Each row is a point on a tangle of strands that fork and nearly touch. The rows are in no order.
Two points are linked if the straight distance between their rows is under 69.3. Some points are linked to none.
z639: [  1,  41,   2, -11,   4, -12, -13, -33,  -1,   5, -15, -37,  20,  13,   8,
 -16,  23,  14, -22,   2]
z165: [-10,  39,  -3,   6,  -7,   9,  -7, -42,   6,  26,  -8, -14,  27,  -5,   9,
  21,  -4, -12,  17, -13]
z900: [ -7,  19,   4,  -4, -26,  30, -22,  18,  15,   6,  -1,  17,   6,  30,  -1,
  10,   5, -37,  17, -27]
z86: [-39,  23,  -8,   9,  25,  -5, -24,  13,   4, -16, -29, -21,   8,  -9, -12,
  -1,  42,   1, -11,  -6]
z626: [ 12,  20, -22,  14,   5,  -7, -21,  26,  44,  23,  12,  17,  37,  10, -20,
  -3,   6, -18,   8, -28]
z792: [ 12,   6,  15,   4, -14,  24, -13,  -9, -25,  -5, -14,   2,   0,   8,  10,
  42,   5,  18,  -8, -22]
z51: [ -1,  18, -13,  -3, -19, -14, -12, -16,  -7,   2,  10,  -7, -31,   7,  55,
  12,  -8,   5,  24,  -8]
z685: [-14,   7, -18,  29,  23,   2,  -3, -17,  13,  19, -13,   9,  40, -21, -21,
  12,  -4, -18,   5,   2]
z358: [ -8,  18, -17, -18,   6,  29, -16,  17, -14,   6,  10, -47,  17,   6, -31,
 -20,  11, -17,  -6,  18]
z930: [ 17, -18,   8,  -3,   6, -15,  11,  -3, -27,  17,  14,   2,   4,  37,  11,
 -15,   4,  -6, -25,  10]
z244: [ -1,  29, -25,  12, -19, -17, -19,  15,  30,  11,   9,   6, -29, -10,  18,
 -13, -11, -20,  25,   7]
z624: [ -1,  23,  22,  -5, -16,  17, -11,  16,  20, -17, -22,  29, -23,  24,   4,
 -12,   7, -33,  14,  -9]
z590: [ 19,  33,  11, -11,  -8,  13, -23, -22, -29,  15, -15,  -1,  48,   4,  18,
  11,  29,   2, -24, -21]
z61: [ 30,   4,  16,   4,  -3, -20,   7, -24,  23,   6,  -6,  12,  19, -28, -14,
 -23,  15,  13, -29,  -2]
z234: [-21,   7,  16,   4,  -8,  -5,   6, -34, -15,  -7,  -2, -17, -14,  -5,  18,
  -8,  -3,  24,   1,  28]
z996: [ 18, -13,   5, -12,   3, -27,  15, -11,  -7,  11,  24, -16,  16,  21,  -2,
 -24,  13,  19, -15, -17]
z417: [ -8,  -1, -26,  -2,   6, -22, -17,  10, -12,  -2,   7, -26,  11, -17,  15,
  23,  40,  27, -16, -20]
z145: [  1,   7,   4,   0, -15,  29,   8, -15,  -9, -11,  -7, -23, -38, -28, -16,
  23, -15,  14,   5,   4]
z998: [  9,   4,   7,  -6, -14,   4,   6,   7,  26,  -5,  -8,  35, -20,  -3,   9,
 -21, -13, -42,  35,  17]
z662: [-23,  11,  -8,  -4, -14, -28,  -1, -32,  -5,  -9, -10, -18, -17,  -6,  52,
  -3,   6,  13,  16,  13]
z764: [ -5, -22,   4,  -9,   2,   3,   1,  14,  -6,  -8, -14,   1,  21,  -1, -11,
   3,  19,  10,  -9,   0]
z135: [-11, -28,  10, -11,   4,   2,  27,  10,  -4,   8,  11,  -6,  14,  24,  -7,
  -7, -24, -23,  30,   3]
z858: [-25,  10,  16,  11,  20,  -3,  -1, -43,   5,   2, -26,  -5,   5,  -3,  -4,
 -16,  -8,  19,  -2,  14]
z242: [ -1, -29,  37, -10,  -2,  10,  25, -17,   8, -33,  -3,  26,  -7, -20,  -1,
   5, -35,  32,   5,   0]
z7: [  6,  17, -19,  13,  23,   1, -14,   6,  17,  31,   2,   9,  22,  -5, -36,
   5,  -7, -17,  -8, -13]
z359: [ -3,   6, -30,  -3, -19,   7, -11,  38,  24,  -1,  33,  26,  -6,  28,  15,
 -11,  -6, -39,  44,   0]
z23: [ 16, -12,  -2,   4, -27, -20,   7,  -7, -12,  -7,  32,   7, -22,  -1,  37,
  15,  -9,   8,   8,   9]
z247: [ 13,  42, -15, -15,   5,  22, -22,  18, -23,  -6,  -6, -42,  19, -16, -27,
  -3,  14,   8,  -6,   8]
z189: [ 16, -14, -23,  23,   5, -23,  15, -12,  12,   6,  22,   4,   1, -11, -15,
   9,  -5,   3, -11, -11]
z279: [ -3, -12,   6, -10,   2,   6,  11,   1, -30,  19,  12, -38,  26,  35,  10,
  23,  -3,  16,  23, -19]
z987: [ -5,  -3,  23,  -3,  -7,  25,  12, -24,   0, -23, -11,  17, -16, -21,   0,
  31, -30,  18,  16,   8]
z280: [ 15,   2,  25,   6,   9,  -1,  14, -37,  16, -16, -20,   8,   8, -31, -33,
  -7,   0,  41, -26,   3]
z208: [ 26,  -4,   5,   4,  -9,  29,   0, -10, -40,   7,   7,  14, -23,  10,  12,
  29, -10,  -1, -25, -14]
z309: [-14, -31,  16,   6,  16,  19,   2,   5, -25,   4, -16,  31,   9,  20,   1,
 -13,  -3, -19, -31,  26]
z450: [-20,   7, -40,   6,  20,   1, -23, -11, -26,  11,   1, -31,  21, -31,   2,
  26,  23,  10, -10,   0]
z814: [ -1,   7, -21,  -9, -37, -17, -10,  12,  27, -21,  20, -16, -29, -12,  -7,
 -19,  -2, -20,  24,  24]
z924: [-22, -17, -12,  -6,  30,  -7, -10,  30,   2, -13, -23, -12,  38, -13, -19,
   7,  42,   5,  -9,  -7]
z985: [  1,  -9,  19,  -3,  -8,   6,   0,  14,   7, -24, -26,  10, -60, -14,  14,
  -2,  -2,   1,  -3,   8]
z292: [  7,   1,  33, -12, -33,  13,  16,  10,  23,  -8,   4,  18,  -9,  -5, -24,
 -18, -17, -19,  14,  11]
z241: [  5,   6,  20,  13,  12, -23,  24,  -4,  30, -16, -30,   1, -21,   5, -10,
  -6,   5,   6,  23, -35]
z659: [ 15, -25,  35,  -7,   1, -11,  39, -23,   4, -17,  -5,  15,  -6,   7,  15,
 -14, -25,  29,  13,   4]
z351: [ 27,   0, -20,   5, -19, -33,   7, -17,  14,  15,  30,  -1,  -1,  -5,  17,
  21,  -4,  21,   4, -17]
z955: [  9,  10,   0,  -7,   7, -16,  12, -32, -12,  11,   1, -39,  17,   5, -10,
  -5,  17,  28, -10, -13]
z754: [-27, -25,  39,  -6,   0,  21,  -9,   8,  -8, -23, -26,  31,   8,   4,  31,
   2,  10,  21,   7,  -7]
z932: [  1,  26,  14,  -5,  -3,  24, -13, -26, -17,  24, -14, -18,  50,  13,   0,
  18,  13, -19,   1, -19]
z514: [  1, -48, -20,   6,  11, -22,  -2,  19, -22,  -9,  -1,  23, -25,  -2,  29,
  24,   6,  18,  -8,  -9]
z596: [ 26,  -6,  34,  -8, -26, -24,  20,   1,  32,  -7,   2,   2,   4,  -4, -14,
 -30,  17,  17, -12,  -7]
z282: [ 10,   0,  -7,   2,  -8,  17, -11,  13, -16,  14,   7,  11, -25,  -3,  -4,
  24, -27, -20,   1,   5]
z293: [ 25, -16, -23,   4,  -7, -17,  26,   4,  -4,   7,  37,  -3, -20, -16, -31,
   5, -26,  10,  -1,  -3]
z104: [  6, -12, -31,  -7,  22,  -9, -21,  33, -20,  10,  29,  -5,   8,   0,   6,
   9,  16,  23, -24,  -7]
z174: [-24, -36,   6, -16,   7,  11,  27,   3, -11,  10,  -2, -18,  32, -13, -26,
  -2, -23,  -9,  16,  16]
z299: [  9,  -7,   1, -14,   0,  19, -10,  14, -18,  14,  25,   6,  21,  44,  -3,
 -21,   1, -19, -31,   7]
z13: [-12,   1,  -1,   0,  -8,   9, -18,  14,  23,  13,  -9,   6,  46,  15, -16,
  -5,  17, -40,  17, -20]
z892: [  6,  34,   1, -14, -10,  27, -24,   3, -23,  -4, -25, -34,   1, -29, -13,
  28,  24,  17, -23,  -9]
z921: [ -2,   2,  -5,  -8, -11,   1,  -5,  33,   0, -24,  -4,   0, -56,  16,  23,
 -10,   8,  -6,  22,  -4]
z865: [ -1,  21, -11,  18,   8, -27,  24, -30,  18,  12,   5, -14, -20,  -9,  -5,
 -26, -24,  -7,   7,  17]
z42: [-10,   9,  22,  14,  15,  -9,  13, -33,  24,  -6, -32,  14,  17,   4,  -1,
   3,   0,  16,   5, -24]
z744: [  4, -13,   9,  -9,  25,  24,  30, -20,  -9, -13, -10, -11,  30, -22, -35,
   4,  -3,  42, -30,  -3]
z608: [  8,   6,  13,  -1, -12,   1, -35, -14,  -7,  -3, -21,  16,  50, -10,  31,
  -5,  29,  -2, -25,   8]
z395: [  5,  -3,  16,   6,   7,   2,  18, -12, -14,   7,  13,  -9, -29,  29,  -6,
 -23, -12, -13, -20,  39]
z529: [ 11,  -2, -11, -16, -12,   3,  -5,  37,  20,  -2,  14,   5, -10,  23,  35,
  11,  -4, -21,  54, -29]
z374: [-12, -14, -12,   8,  20, -16,   4,  11,   9,   4,  13,  25,   1,  20,  -3,
 -34, -12, -29,  -6,  43]
z846: [ -4, -26,  39, -28,   5,   8,  34, -11,  -4,  -7,   8,  -6,  50,   3, -18,
 -12, -17,  18,  15,   6]
z905: [ 34,   6,  15, -16, -21,  28, -18,   1, -19, -11,  -6,  -5,   8, -24,  -2,
  19,  22,   8, -32, -14]
z492: [ -4, -34,  -4,   8,   8,   6,  12,   5, -16, -23, -18,  12, -25,   4,  19,
  26,  -3,  28,   5, -17]
z430: [ 16,  28, -21,   1, -34, -16, -20,  13,  20,  11,  36,  -3, -40, -10,  40,
   4, -11,  -3,  28,  -2]
z407: [-16, -29,   9,  12,   8, -17,   9,   4,  -2,  -9, -13,  32,   8,  24,  21,
 -30,   3, -19,  -1,  27]
z579: [-28,  10,  14,  13,   7,  19, -19,  -3,  15, -30, -39,  26, -17, -28,  -4,
  28,  10,  -1,   0,   0]
z283: [-16, -10, -34,  15,  20, -10, -22,  29, -23,  14,  35,   3,  -6,  30,  23,
 -15,   8,   3, -23,  11]
z856: [ 17, -17,   1,  -8,   6, -10,  27,   1, -10, -16,  -8,   2, -31,  21,  11,
  19,  -9,  14,   6, -38]
z367: [-16, -31,  -7,   4,  11, -12,   2,  34,   7,   4,  12,   6,   8,  -4, -35,
 -19,  -8, -17,   1,  35]
z949: [  0,  16, -19,  14,   7,   5, -10, -37, -19,  21,   3, -22,   7, -21,   1,
  36,  -6,   4, -10,  -7]
z965: [-24,  13,   0,  19,  20,  15,  -9,  -2,  17,  -9, -34,  11,  25, -33, -24,
  21,   2,   0,   8,  -8]
z690: [ -3,  -8,  13,   7,  12,   8,  -6,   6,  -9,  -4, -24,  13,  -8,   1, -11,
 -13,   4,   1, -31,   3]
z464: [  5, -44, -12,   5,  17,  -8,   2,  36, -15,   4,  21,  42, -22,  26,   9,
   4,  -6,   1, -13,  -4]
z819: [-12, -28, -36,   8,  27, -18,  -1,  34,  -7,   8,  41,  15, -19,  13,  11,
 -12, -15,   9,  -5,  17]
z502: [  3,  17,   9,   3,  13,   4,  36, -26,   1,  10,   1, -13, -36,   8, -10,
 -22, -36, -18,   9,  34]
z76: [ -6,   4, -27,   5,  -5,  15, -23,  33,   5,  17,  37,  16,  -6,   7,  -2,
   9, -15, -26,  11,  21]
z917: [  7,   2,   1,  -5,  14, -14,  14,  13,  24, -15, -17,   0, -38,   7,  21,
  -6,  -1,   0,  34, -31]
z329: [  3, -11,  10,  -8,   2,  25,  19,  13, -14,  24,  17,   3,  19,  34, -31,
  -5, -18, -38,  -4,   8]
z423: [-14,  36,  -5,  15,  -4, -14, -26,  -9,  12,  -5,  -9, -18,   1, -11,   7,
   1,  20,  -4,  -9,  -5]
z482: [ 18,   9,  -9,   3, -12,  11,  12,   4,  -4,   8,  14, -27, -31, -32, -35,
  17, -13,  11, -13,  -9]
z872: [ 14,   4,  39, -21, -32,  12,   7,   0,   8, -14,   2,   1,   7,  -4, -15,
 -31,   3,   6, -16,  14]
z646: [ -5,  -3, -22, -16,   2,  -6,  -5,  24,   5,   8,  30, -20,  12,  -2, -28,
 -33,  14, -11,  -8,  22]
z333: [-12,  -4, -34,  20,  18, -35,  16, -21,   9,  17,   7,  -9,  -2,  -5,  15,
 -12, -21, -10,  22,  21]
z603: [-10,   1,   6,   8, -21,  -9, -12,   9,  20, -22, -27,  19, -29, -35,  13,
   7,   9,   0,   6,   5]

A fork is a point with three links. Follow the links from the first point to the second and name the forks in between, in order.
z792; z502 -> z930
z858; z608 -> z917
z189; z7 -> z51 z917
z42; z987 -> z51
z514; z242 -> z917 z51

Follow the links from the first point to the second, and from the first to the third. Name the last point that the two ways share.
z932; z998; z987 -> z917
z603; z450; z814 -> z917
z846; z333; z407 -> z930
